Each row is a point on a tangle of strands that fork and nearly touch. The rows are in no order.
In the rows, zero is written as 128.
Points whose rows are less than 191 apart are linked; no others are. Some points are linked to none.
q_141: [ 90 129 135 143 121 103  98 155  98 176 157 157  71 131 132 146 121  94
 147 171 109 143 127 132 122 119 112 135 189 168 194 117 120 162 166 139
 131 167  99 160 174 111 173 104 134  87 153 107 123]
q_731: [138 140 120 153 145  96 129 128 106 109 157 157 130 110  84 116 211 129
 140 113 128 129 148  91 154  63 157 119 144 160 103  96 155 128 144  61
 149 168 168 106 157 127 145  69 191 154 138 113  97]
q_99: [152  98 164 150 101 138 126 115 128 168  89 139 146 160 162 159  80 120
 136 120 176  96 127 130 161 149 112 173  79 119 121 174 162 122 147 173
  73 157 126 106 140 101  94 147  36 147 115 152 123]
q_280: [145 117 103 124 148 147 123 125  91 148 125 140 111 140 181  95  43 117
 109 137 127  70  28 130 126 150 116 146 117 140 146 129 145 108 127 158
 117 171 165  88 111 143 113 171 144 171  75 135 140]
q_308: [130 135 140 126 102 148 134 145 131 109 128 109 142 151 142 120 111  97
 138 181 169 145 141 156 151 171 117 176  97 163 124 161  91 135 133 102
 131  99  83 195 127 158 138 166  71 135 169 134 134]
q_180: [126 152 119 126 138 119  86 148  71 182 124 145 122 124 111 119  58 123
 125 172 124 131  72 141  99 184 154 120 197 129 144 106 140 162 166 122
 116 103 149 106 169 152 123 134 153 134  88 138 112]
q_615: [ 70 150 182 143  85 145  97 162 115 120 119 144 142 138 160 143 104 141
 123 104 167 100 142 187 103 134 147  96 118  88 141 144 116 112 140 154
  76 141 133  98 112 108 120 142 115 128 135 123 134]
q_961: [182 131 112 127 174 109 158 102  94 111 120 174 160 123  70 100 160 129
 145 126 144 144 132  58 186  89 141 148 125 144  79 114 144 145 140  64
 148 123 150 133 154 178 140  63 141 169 117 130 125]
q_934: [ 83 160 115 156 101 167 165 103 112 111 116 139 127 126 149 128 138 102
 130 121 101 105 145 138 131 171 105  90  97 131 106 128  92 108 174 119
 175  90  79 188 116 204  96 100  87 118 173 150 167]
q_943: [113  84 122 139  52 155 138 109 114 127 174 128  87 113 152  65 144 185
 119 104  87 108 139 168 136 135 129  61 116 132 121 218  92 160 105 110
 126 159 123 133  71 118 159 100 185  93 159 112 124]
q_802: [127  80 126 103  88 125 149 106 158 127 152  98  88 147 137 122 121 141
 171 140 131  71 126 137 129 118 110 137 138 183 118 203 104 165  64 103
 170 196  79 152 107  90 151 143 143 132 152 124  97]
q_384: [120 120 106 110 143 116 150  99 128 111 189 135  74 104 111 106 134 120
 120 159  71 119 107 100 139 145 143 118 147 185 128 134 131 173 114  92
 168 152 132 155 165 123 143  96 187 131 141 106 119]
q_186: [124  63 164 138 154 109 120 172 161  84 119 112 143 144 116 168 126 157
 164  84 201 134 145 108 144  69 119 169 149 157 178 153 110  83 120 168
 128 145  75 143  94 103 171 127  79 103 129 102 130]
q_901: [176 106 167 120 141 141 149  84 152  91 109 120 185 125 102 141  55 121
 136 145 121 166 126  96 150 170 128 116  88  99 127 151 150 114 106 142
  97  53 105 105  81 165 116 110  98 117 138 151 150]
q_448: [161 167 129 143 175 144 157 131 125 107 102 150 133  86 104 130  99 116
  76 119 110 145 102  48 157 139 126 145 108 104 143 102 167  99 190 124
 142 101 156 171 129 184 111 130 111 146 151 119 177]
q_399: [ 67 150 155 145  84 148  70 162 107 135 120 135 136 115 137 146 138 118
 110  99 112 121 167 167  96 126 155  63 173  70 141  95 118 142 144 133
  78 107 168  85 119  87 142 127 137 109 127 133 140]
q_589: [102 104  96 115 160 103 146 141 158 144 143 149  93 124 143 145 109  94
  83 160  46 128 122 148 138 183 119 134 121 120 142 104 164 163 134 156
 162 127  94 159 220 143  83 124  91 131  91 156 116]
q_220: [170 149 174 123 140 144 115 119  86 184 135 164 173 155 119  87 146 158
 123 150 141 130 111 163 112  63 166 155 144 109  81 111 120 182 149 102
 125 193 178  82 138  89 129 114 182 144 114 120 113]
q_162: [142 228 103 156 107 169 152 130 113 124  85 120 130 111 102 117 146 120
 111 143 158  86 155 120  82 150 137 140 160  60  98  69 126 109 168 114
 149  98 193 167 155 140 112 131 122 136 130 143 170]
q_635: [139 129  99 136 123 101 162 136 135 127 109 125 107 109 126 133 176 115
 180  98 167  96 151  97 131  85  86 164 182 152 106 109 116 136 128 127
 199 133  98 190 139 131 160 129  89 139 143 113 153]
q_63: [140 204 108 137 126 148 183  87 177 108 116 127 122 151 122 148 180 108
 117 115 146 156 175 142 103 105 101 158  83  88  85  98 104  69 137 155
 120 139 159 149 158 128  75 115  96 104 118 118 144]
q_799: [154 161 112 137 162 140 109 151  67 112 107 134 133 109 103  74 151 115
  94 118 115 109 117 133 124 118 167  97 146 107  70  97 180 175 108  95
 155 155 222  96 108 162 101 128 185 181  83 153 102]
q_385: [ 89 151 150 122 117 106  81 156 140 142 100 101 184 133  69 144 158 185
 165 108 181 155 168 125  95  94 150 116 139  96 158 126  77  65 113 116
  99  45 117 125 111 122 136 124 144  80 143 129 147]
q_439: [ 79  95 142 142  55 136  96 155 129 112 134 119 120 107 142  95 164 194
 148  84 115 125 184 167 123 108 152  70 129  95 147 187  51 127 114 124
  90 115 143 116  83 123 147 105 168  94 167 107 142]
q_588: [104 163 172 113 100  91  93 142 141 145 105 108 126 115 118 197 147 126
 151 145 159 185 170 128 100 111 126 108 163 101 155 108 115 106  83  95
  64  65 107 115 154  99 141 125 117  73 112 112 129]
q_485: [ 82 108 150 137  82 123  93 142 107 148 115 148 103 136 182 164  68 120
 123 124 159  96  94 164 131 147 120 118 135 138 161 167 143 115 141 154
  74 161 101  90 144 125 125 155  79 144 115 120 122]
q_544: [127 106 199 112 150 111  93 108 124 168 135 157 197 167 119 162 117 141
 137  99 185 151 139 141 105  58 129 152 130 130 112  91 120 132 156 157
 100 146 112  95 142  56 133 104 106  97 118 122 124]
q_109: [116  73 132  93 103 125 146 137 163  92 136 121 125 149 183 144 117 143
  98  92 126 121 161 169 134 125 129  97  93 127 124 194 122 171  63 129
  80 144  96  87  78  86 136 153 114 136 117 124 100]
q_681: [158 127 104 116 149 126 178 107 171  91 151 159 119 120 149 144 182 142
  64  94  99 109 153  80 166  87 138 155  72 112 124 125 156 123 131 118
 131 169 158 123 173  88 111 117 115 160 137 124 124]
q_274: [ 99 145 127 154 107 120 121 130  91 187 155 132 147 123 107  69 141 170
 133 163 117 122 150 137 110 153 134 120 119  95 146 135  59 115 163 130
 140  86 137 152 110 139 129 127 210 122 203 141 151]
q_878: [142 141 128 115  90 177 172 142 138 122 124 109  82 132 145  97 140 112
 130 118  99  71 138 175 107 167 127 130 113 105  74 167 137 190  92 146
 143 162 145 162 147 126  96 136 129 117  90 162 117]
q_282: [121 103 111 124 154  89  78 212 106 182  97 109 146 141 137 147  74 104
 134 126 194 156  76 123 113 104 100 173 190 159 157  93 130 145 152 178
 132 137 104 116 102 104 181 179 103 135  95 112 118]
q_444: [ 87  76 150 139  82  73  96 133 125 150 126 103 110 124 135 162 130 149
 210 146 135 136 146 112 160 123 105 112 186 173 165 193  71 128  99 124
 121  95  42 145 111 140 161  96 103  91 155 104 135]
q_155: [147 164 105 144 184 131  99 142  94  97 118 127 133 103 130  95 150 113
  73 107 118 107  93 101 138 104 160 115 127 121 112  67 185 106 132 101
 144 173 228  86 118 133 109 152 180 210 100 107 114]
q_572: [146  82 119 130 130  88 135 135 124 164 117 119 143 123 106 118 126 122
 194 117 160 108 118  92 131 114 104 152 190 164  95 132 103 174 124 128
 204  89  69 169 108 132 167 133 107 143 140 135 131]
q_426: [123 156 129 129  87 139 143 128 109 173 117 116  99 133 129 102 117 103
 182 141 128  59 140 152 100 194 110 150 164 115  78 131 101 181 113 121
 162 135 128 184 183 114 106 135 127 137 103 151 120]
q_517: [121 130 112 113 155 143 143 162 135  98 142 130 117 128 150 117 105  75
  86 185 118 173 120 149 143 180 118 182  97 170 157 137 145 146 153 123
 159 140 101 199 145 165 134 182  88 138 161 125 126]
q_136: [150  82 126 123 143  83 102 138 121 158 137 125 191 150  69 114 123 160
 167 160 165 159 106 116 143  89 169 151 172 153 159 155 123 143 128 128
 108  92 128  85 134 133 171 113 150 127 138 136 117]
q_435: [106 140 128 163 100 105  81 137  83 209 155 130  97 121 109 135 162 106
 156 178 134 120 146 127 101 118 115 146 205 138 136  56 122 142 165 104
 139 122 133 155 192  84 170  95 157 103 142 129 110]
q_772: [105 101 165 141 154 160 141 112 149  76 115 143 185 136 110 134 109 188
 134  68 164 102 135 127 132 103 146  78  91 114 132 152  94  75 152 150
 152 119  95 130  54 160 122 112 112 123 166 127 172]
q_230: [ 93 163 115 166  78 151 146 116 107 145 133 123 122 134 104  75 157 165
 166 149 146 101 135 151 115 125 125 140 119 113 141 157  44  52 150 135
 164 122 147 173 115 173 109 116 165 123 183 109 161]
q_819: [ 97 140 131 145  79 122 117 103 104 150 142  98  99 105 119 126 140 119
 163 146  80 132 175 147 125 216 109  87 155 111 130 147  70 148  83 108
 100  84 108 147 149 123 133  97 166  74 145 123 122]
q_33: [179 164  95 121 151 103 129 117  99 117 132 118 134  96  58  74 165 142
 161 170 110 152 118  49 175 129 148 162 153 166  80 124 115 135 137  63
 200  89 153 173 149 192 137  75 171 149 134 119 132]
q_394: [137 125 155 127 106 143 111 109  85 196 140 175 116 153 100  71 131 161
 172 170 140  89  79 146 129  73 161 147 151 137 127 168 115 152 130 108
 135 207 175 112 172 136 135  86 183 133 118 124 122]
q_391: [ 82 142 132 147 136 115 117 167  97 135 163 129 132 111 126  97  88 143
  90 185 117 133 121 133  97 172 146 109 139 134 168 122  94 134 164 116
 155  72 118 153 104 144 142 157 170 148 193 120 147]
q_522: [152 120 110  81 173 143 136 105 143 140 139 108  96 151 171  90  63 116
  87 176  88 113  61 160 105 140 109 164  86 145 116 136 176 123  75 154
 134 209 151 105 127 115  83 179 151 153  56 131 120]
q_521: [179  97  95 124 188 118 103 132 113 112 138 122 129 123 145  97  77 125
 114 143 138 142  40  93 158 111 109 162 112 169 176 131 157  94 128 145
 107 169 176  77 103 113 147 164 148 165  96  96 138]
q_355: [103 195 144 161  98 156 150 115 144  89 135 128 117 139 103 135 160 126
 134 128 169 136 158 158 100 104 119 131 104 108 138 118  73  43 163 131
 123 144 155 144 157 138 114 113 123 100 153 104 159]
q_251: [ 77 153  90 146  95 133 182 102 137 123 157 137  95 132 148 150 180  76
 127 142  77 143 183 125 141 154  89 130 102 126 124 107  83 103 145 111
 137 103  93 171 184 148 107  88  72 110 164 132 144]
q_981: [129 109 154 141 160 116  85 158 121 177  80 134 140 135 127 171  75 100
 153  88 178 158  78 124 122 104  92 152 146 139 176 104 161 106 155 212
 138 166 118 118  97 131 145 167  75 118  91 111 144]
q_592: [101 119 110 115 125 144 153 138 152 119 141 147  74 123 142 155 120  83
  79 171  66 143 120 147 169 163 116 161  85 153 177 153 156 130 159 140
 154 177 106 179 205 159 110 127  78 107 133 139 112]
q_285: [118 147 104 133 132 152 176 112 158  94  72 129 148 122 147 150 134 110
 116 112 123 118 151 134 130 146  98 135  89 108 102 108 142  97 161 149
 176 108  88 203 129 206  86 140  52 128 156 158 160]
q_465: [158 134 173 121  95 157 142 122 141 155 117 127 161 187 159 137 100 116
 138 144 182  90 142 157 134 110 123 187  90 121  95 173 109 146 131 132
  84 185 128 109 148  56 119 149  85 142 134 145 111]
q_108: [115 109  98 122 129  78  78 163 105 169 128 132 187 126  79 106 161 163
 157 118 154 140 137 139 117 101 176 123 163 146 126 109 142 132 145  92
 115  80 131  77 115 136 147 121 202 133 150 147  89]
q_414: [137 114 135 106  87 132  81 133 115 140 125 133 108 127 164 136 146 105
  93  93  90 153 147 192 111 112 151  75 171 105 109 125 154 197 124 128
  56 151 184  60 142  80 137 122 141  99  96 129  92]
q_812: [126 201 119 155 117 145 127 140 111 155 100 152 157 122  92 134 159 129
 140 121 184 116 148 114  91  96 110 154 160  91 121  76 108  77 199 114
 151 109 165 161 172 116 136 108 116 108 136 112 164]
q_37: [124 156 111 154  75 145 126 125  94 165 127  99 120 115 141  87 143 115
 159 131  90 107 181 150 113 222  97 101 159  84  74 115  64 175 103 123
 140  70 126 176 113 115 120 114 151 109 130 146 119]
q_674: [121 130 128 111  83 161 147 106 140  79 120 112 130 157 194 154 153 109
 131 146 155 133 148 140 199 161 122 147  67 171 127 185  96 105 120  95
  99 109  73 173 141 172 117 121  34 128 156 130 117]
q_236: [136 137 113 159 201 113  72 167 122 100 108 130 180  97  70 142 136 149
 105  76 143 142  96  60 150  79 156 116 150 140 175  65 172  56 186 105
 119 110 162 100 100 143 131 125 157 142 132 103 118]
q_489: [129 164 100 160 105 119  99 155  80 210 118 142 129 128  72 122 182 126
 185 146 173 134 130 104 114  98 104 168 191 121 132  77 109 105 191 103
 150 101 146 167 194 124 169  93 141 102 141 127 132]
q_281: [144 131 125 148 101 167 157 122 163 111 108 129  99 101 161 148 128 147
  68 107  73 114 113 135 142 175 138 108  15  89 134 143 198  88 123 174
  93 126 153 122 111 156  63 119 113 107 112 157 124]
q_910: [134 131 138 106  78 188 184 104 141  97 130 115  93 135 137 119 102 147
 140 129 127  68  99 148 153 187 131 123  76 138 102 201 156 113 101 144
 139 148 119 168 144 180  93 107 119 104  89 141 129]
q_759: [ 90 122 170 146 145 106 103 154 107 203 134 173 174 167 133 133 122 124
 148 110 180 112 150 141  74  93 102 138 141 124 106  94  96 159 186 135
 137 128  84 145 132  62 144 122 101 122 140 139 144]
q_506: [125 124 130  92 176 131 152 122 176  99 166 101 112 148 158 105 130 125
  63 150  94 144 116 175  83 105 126 130  75 138 116 137 145 142  83 132
 128 214 126 104  95  88 110 201 162 153 108 126 128]
q_339: [ 98 118 140 101 164  68 107 130 149 125 143 127 131 131 150 183 142 110
 105 115 126 171 169 135  96 105 132  94 152 126 142  79 144 151  86 120
  80  80  94  89 131  86 144 134 137 117 111 118 109]
q_613: [133 156 112 127 137 118  80 131 126 110 101  87 112  98 159 158  82 106
 106 126 106 136  96 139 107 162 130  96 140 113 175  86 156  77  88 147
  82  90 167  59 102 133 122 186 153 145  90 119 122]
q_201: [143  73 152 115 147 104 125 138 164  73 132  96 115 118 125 166 119 161
 151 110 174 128 113 115 140  89 134 130 156 164 164 158 136  86  73 147
 120 131  96 107  89 115 160 159 130 128 116 100 116]
q_945: [108 130 118 116  91 107  65 126 130 125 148 111 103 118 128 141 164 114
 122 138 104 144 137 180 108  87 174 104 195 150 128 100 148 164 107  94
  88 183 175  59 147  78 156 119 193  99 114  97  86]
q_628: [122 156 137 136 117 120 101 113 113 151  94 137 129 112  79 169 170 114
 184  90 132 128 136 128  94 113 136  75 180 101 103  56 162 119 123  94
 151 110 135 114 151 153 123 106 143 108 101 155 110]
q_54: [156 164 124 111  89 154 162 100 166 102 136 114  90 160 124 115 192 132
 148 116 125 125 172 147 116  79 104 139 114 110  93 156  72 145  92 108
 127 193 163 126 143  62 132 121 153 109 133 126 110]
q_128: [138 108 112 103 107 158 181 127 147 108 144 138 105 122 154 105 134 132
  81 104  51 122 134 154 125 162 136  85  88  91  79 169 143 216 101 148
 115 126 131 130 143 128 102 103 134 109 106 174 108]
q_951: [132 115 118 137 123  90  98 123  99 163 115 134 139 121  89 103 173 129
 173  99 115 138 149 157  87 123 131  67 180 127  80  86 139 194 110  91
 149 119 142 102 115 136 135 113 205 111 121 159  81]
q_461: [106  97 130 124  79 158 155 132 144  98 126 117 125 144 205 150 159 141
  95 106 134  97 161 175 165 159 136 108  43 122 115 181 131 132  94 121
  91 135  89 133 135 133 114 147  65 141 138 154 101]
q_879: [ 75 132 145 130  89 131 126 117 140 104 141  92  60  95 114 152 141  99
 136 112  68 122 155 170 108 192 149  56 163 115 140 136 121 141  70 120
 119 104 123 130 154 140 126 117 146  77 110 135 144]
q_917: [139 150 160 119 138 133 103 100 122 169  59 152 169 139 113 188 114 129
 154  71 153 126 133 116 102 113 116  86 153  71  96  75 171 125 139 148
 111  90 122  95 130 130 109 125  95 121  99 171 118]
q_667: [176 162 121 121 130 128 172 101 144 101 124 120 135 135  86  65 182 147
 170 112 133 134 151 123 118  97 115 132 122 111  55 127  79 157  93 116
 168 137 155 153  97 123 121 113 175 141 124 128 143]
q_311: [126 104 152 135 136 161 159 127 124 112 133 153 174 133 107  70 104 190
 125  96 141  75 101 133 123  90 166 100 115 102 115 167 108 134 133 134
 170 151 138 110  56 149 122 125 166 161 149 131 154]
q_65: [ 76  99 135 121 203 126 127 149 133 106 132 148 184 160 165 127  77 118
  64 114 131 125 133 167  92 123 124  99  87 138 144 101 111 125 140 148
 117 116  84 124  69 125 107 172 119 159 155 135 143]
q_368: [124 123 112 119 140 120  72  98 132 140 120 123  92 111 209 172 120 119
 101  94  85 132  92 138 124 122 128 110 103 136 174  62 171  68 110 166
  87 139 174  46 131 100 105 153 132 122  86 117 133]
q_123: [ 64  68 121 138  99  83  90 160 119 133 158 128  78 116 145 145 122 142
 156 138 123 136 117 114 160  92 124 113 190 191 203 157 107 133 132 140
 104 144  58 130 123 135 177  95 125 106 162  80 117]
q_415: [124 169 127 120 149 130  86 174  99 163 115 118 137 125  84 124  62 130
 108 201 161 170  88 127  78 156 126 155 160 109 166 108 135 121 164 133
 153  74 142 149 133 152 146 166 147 121 128 134 139]
q_436: [121 143 100 129 184  63  91 182 106 125 160  98 118 117  85 100 157 146
 122 179 134 169  73 106 130  66 161 153 173 194 166  98 144 109 155 113
 138 149 164 120 131 135 158 137 202 156 135 105 113]
q_36: [123  90 110 110 175  72 127 126 138 139 123 145 130 120 131 191 123 103
 123  99  93 174 114  93 125 105 118 104 167 144 144  78 174 133 118 136
 103  88  75  96 150 133 136 133  98 136 109 140 105]
q_267: [116 128 118 116 132 118 118 143 124 137 135 124 107 124 176 137 132  97
 116 114 124  82 117 157  94 109 140 132 170 121 120  83 149 143 104 147
 152 155 142 107 143  92 121 183 118 176  98 130 110]
q_939: [173 121 129 102 172 123 157 121 150 124 127 141 142 136  69 128 108  87
 154 158 122 218 131  77 149 126  92 179 130 135 132 131 145 154 134 158
 157 141  99 172 132 153 164 106  98  93 108 138 155]
q_695: [130 148 111 127 111 111 117 115 126  98 162 123  92 102  98 131 172 118
 128 144  99 118 119 118 144 113 170 108 172 150 133 123 155 147 109  75
 118 164 182 103 166 105 148 108 188 136 121 109  89]
q_135: [146 128 149 133 108 167 174 133 136 123 144 137 161 180 151  96 123 119
 125 174 158 104 150 171 127 138 119 187  86 141 107 164  88 151 132  94
 114 175 104 149 127 100 118 155 111 156 167 136 123]
q_51: [157 103 140 153 140 150 130  90 188 108 109 129  83 114 145 173 124 154
 117 101 104 129 124 118 136 144 121 132  19 129 180 132 190  57 120 168
  99 125 138 105  98 137  88 143  85 113 123 115 146]
q_204: [ 80 116 157 156  66 127 113 135 114 161 109 109 188 160 144  93 140 163
 188 129 181 115 174 164 133 150 113 106  95 127 115 177  26 123 111 120
 119  87  78 142  72 137 122 127 106 127 168 146 143]
q_512: [132  98 116  83 137 129 155 115 136 127 171 119  91 133 137  95  94 120
 138 177  95  87 111 134 141 163 123 144 146 190 124 181 119 183  89 100
 176 163  93 164 136 119 128 132 155 140 144 115 114]
q_745: [149  74  96  88 158 101 153 100 158 117 144 134 144 144 179 141  80 124
  82 140  97 145 106 123 151 160 120 134  86 144 131 163 158 160  71 141
  85 117 102  73 118 107 119 151 116 159 108 131 103]
q_911: [163 152  87 121 123 109 124 113 109 166 135  97 137 104  76  97 157 143
 178 173 113 160 139  75 127 172 115 144 166 126  89 109  83 128 126  77
 177  33 113 174 144 152 136  96 174 110 152 131 125]
q_187: [148 131 180 124 179 150 125 112 128 128 155 174 173 146 114 105 146 162
 108 102 154 124 121 143 109  55 147 150 108 109  98 101 121 127 154 130
 117 202 163  94 119  63 113 118 154 128 122 116 136]
q_794: [135 114 149 149 160 130 111 175 127 120 102 147 153 115 112 179 122 127
 144  58 175 152 133  84 159 102 113 175 147 123 180 121 136  87 169 167
 104 144  93 141 123 112 167 136  61  99 128  96 137]
q_510: [159  99 139 120 103 155 163  93 157  87 151 109 135 142  93 110 118 192
 140 153 169 129 111  95 171  85 164 157 102 140 156 218 100  72 120 118
 150 153 160 116 114 142 157 105 156 120 144 103 139]
q_617: [171 113 134 107 130 135 174 100 153 106 121 122 150 124 100 143  91  95
 163 144 112 202 126  74 186 152  99 173 123 125 117 162 126 118 121 127
 137  84  76 159 140 173 129  98  61  98 121 137 165]
q_608: [124 146  94 122 142 145 103 132  62 152 120 144 109 124 146 106 101  94
 102 129  95 104  82 155 115 177 169  94 176 119 105  81 168 181 137 109
 117 145 183  73 162 148  98 111 184 147  53 146  88]
q_518: [141 107 134 131 150 150 144 114 110 109 106 164 124  87 124 147  83 135
 128  93 112 123  65  77 163 137 129 106 135 127 153 142 175  99 153 136
 154 118 119 127 114 201 128 120 101 137 119 122 142]
q_45: [150  90 113 106 130 119 138 102 114 152 142 142 108 129 114  95 147 126
 147  96  64 138 147 147 103 175 126  61 147 120  66 130 127 251 102 112
 128 124 118 125 128 125 121  97 174 114 109 165  97]
q_102: [ 97  87 136 144 138  75  96 199 115 192 118 130 159 151 122 124 113 123
 164 120 192 124 123 122 105  90  98 143 181 158 135 109 107 164 156 147
 132 115  66 151 109  78 180 152  97 142 140 126 129]
q_972: [131 107 141 117 125 134  98  82 173 141 130 131  77 123 183 210 128 144
 100 103 100 138 130 139 135 103 124 126  67 138 189 120 182  66 106 172
  82 160 144  61 141  88  98 132  98 103 110 105 104]
q_419: [117 142 104 118 200  77  99 161 104 137 171 108 100 134 118 127 137  99
  93 184 111 180  91 124  79  91 122 133 179 180 141  52 152 149 160 132
 155 146 143 128 152 103 155 139 168 138 105 113 126]
q_583: [176  86  76 103 205  82 124 107 143  94 146 122 157 139 167 138 102 125
  94 121 103 154  87  89 153 119 112 136  89 163 149 104 151 124 112 133
  75 119 133  46 104  90 128 158 150 169 100 117 119]
q_493: [119 170 150 130 125 136 129 125 143  91 126  94  94  89 124 160 105 113
  97 138 101 143 117 135 110 185 151  99 135 107 156 123 150  93  91 128
 108  83 140 119 132 152 118 161 141 120 128 123 131]
q_582: [178  79 111 112 142  95 136 138 116 141 133 128 159 144  91 108 127 136
 178 158 168 117 107  91 171  85 125 188 180 181 139 159 119 183 119 102
 147 141 117 123 140 106 171 121 130 157 142 124 104]
q_2: [ 91 149 103 152  57 143 147 117 123 100 143 111  92 119 182 155 178 115
 157 122 135 116 186 118 181 141  98 144 136 163 138 164  61  82 133  96
 141 112  80 163 142 132 138 106  62 113 183  95 129]
q_850: [179 112 136 125 121 167 188  89 172  62 130 121 134 153 120 126 124 155
 144 120 185 111 138 100 169 106 117 164  63 126 122 188 124  54 119 138
 146 172 141 143  97 145 123 117 104 130 132 111 151]
q_84: [189 135 102 129 172 123 151 128 140 132 105 173 134 103 153 131 127 126
  68 129 100 120 130  79 174 148 117 199  80 102 133 109 186 127 166 149
 122 121 156 139 175 123  94 136  77 173 132 130 126]
q_153: [147 152 160 120 132 146 136 108 155 133  68 126 174 153 120 171 103 128
 137 101 143 145 160 139 106 152 105 106  72  63 103 113 139 122 112 161
  78  72 107 117  92 138  91 130  89 107 110 174 143]
q_122: [179 152  97  83 118 139 177  88 172  93 120 128  89 133 128 142 186 132
 125 118 129  79 152  91 155  88 121 174 115 129  92 153 138 141  74 108
 149 190 163 131 178  98 115 117 114 142 109 134  98]
q_763: [150 140 118  97 210 100 127 150 117 140 153 139 106 128  88 108 133  94
 112 182 119 187 118  88 105 110 105 176 151 150 120  87 158 193 151 141
 176 154 125 188 151 121 152 129 136 139 110 128 133]
q_303: [116 180 124 132 133 157 151 138 159  87 122  87 107 109 122 141 128  86
  59 158  75 132 154 141  97 206 149 113 107  76 107  86 160 133 115 145
 140  81 152 162 128 148  89 167 134 125 121 168 136]
q_428: [126  99 114 112 134 104 130 137 162  50 173  94 111  92 163 148 130 154
  87 112 130 133 123  87 172 101 164 123 141 182 162 164 129  97  91 103
 127 118 115  96  97  94 165 145 150 151 154  73 107]
q_412: [189  91 163 131 156 160 145  83 181  99 122 118 125 155 120 127 101 144
 140 142 149 124 120 119 139 131 113 165  26 136 148 156 183  77 104 172
 108 156 153 109  72 116 106 149 100 126 122 119 149]
q_217: [142 100 139 132  93 161 173 102 110 124 170 144 134 122 139  46 134 190
 130 126 111  92 103 140 150 131 153 102  98 125  92 203  87 154 119 113
 167 139 120 131  59 146 143  84 181 131 165 123 151]
q_985: [107 104 153 132  88 176 164 103 100 113 132 164 106 120 139 139  88 163
 132 107 138  80  80 117 161 153 129 103  92 113 136 191 165  87 154 153
 139 144 111 128 116 199 122  97  92 123 114 134 150]
q_356: [100 143 117 150  80 140 135 110 111 165  94 110 195 147 123 112 122 157
 194 132 165 129 153 122 140 149 109 108 129 106  94 168  45  99 129 130
 158  29  78 136  76 162 114  89  91 123 173 144 160]
q_421: [127 150 114 152 204 103  78 153 128  88 137 119 148 100 122 136 164 103
  80  82 124 132 102  85 126  83 153 123 145 153 151  34 185  58 174 119
 118 153 197  92 118 104 121 141 162 162 108  91 124]
q_962: [114  96 120 117 149  98 129 139 126 170 107 145 103 115 121 188 101  90
 145  98  76 159 113 108 124 153 104 116 169 122 140 105 173 159 122 145
 148  92  61 142 199 161 124 137  55 107  87 145 117]
q_607: [ 90 114 129 130 160 146 125 135 141 106  96 131 153 148 178 140  85 109
  65 135 114 122 119 174 116 175 126  85  49 124 151 107 151 113 127 164
 104 105  95 132  76 169  80 186  93 159 137 155 124]
q_126: [ 67 126 139 167  67 142  80 156 134 106 165 123 116  91 125  98 174 135
 107 101  99 118 171 151 116 123 175  61 162  85 158 124  89 126 142 115
  88 121 181 109 103 107 170 112 177 112 172 105 142]
q_637: [161 179 149 129 164 122 136 117 149 100 145 104 134 132  75  77 189 128
 108 121 112 176 156 122  82  95 140  93 110  92  66 103 111 172 133 116
 144 149 190 136 107 104 124 129 193 141 121 141 145]
q_749: [118 122 123 135 128 162 127 142 138 114 114 124 125 135 204 124  93 128
  55 118  88 120 117 185 120 183 133  93  32 103 150 137 160 124 108 171
  58 127 150  86  74 129  75 179 123 139 117 145 113]
q_740: [154 205 116 125 145 152 152 136 146 111 115 109 135 120 119 118 124 107
  79 160 135 121 165 121  77 166 128 156 117  65  80  74 158 138 153 133
 156 105 166 175 143 124 102 171 125 149 123 163 151]
q_387: [140 128 122 133  93 137 161 102 121 140 102 114 179 136 115 137  97 112
 196 124 151 168 137  89 175 150  91 147 156 123 102 171  83 111 131 123
 144  50  60 140 127 167 144  84  36 107 132 128 159]

A fork is a point with three links, a tip a point with one. Leave the first point through the second and follow the links. Name the first fork or tip that comes.
q_588 / q_339 => q_308
q_421 / q_155 => q_355
q_308 / q_517 => q_385
q_274 / q_391 => q_236
q_637 / q_667 => q_878

Follow the links from the first point to the second, and from the first to the third. Name the last point that the two ways share.
q_419 / q_435 / q_368 => q_493
q_607 / q_356 / q_180 => q_493
q_961 / q_745 / q_962 => q_308
q_772 / q_588 / q_802 => q_399
q_421 / q_510 / q_749 => q_51
q_436 / q_740 / q_518 => q_878
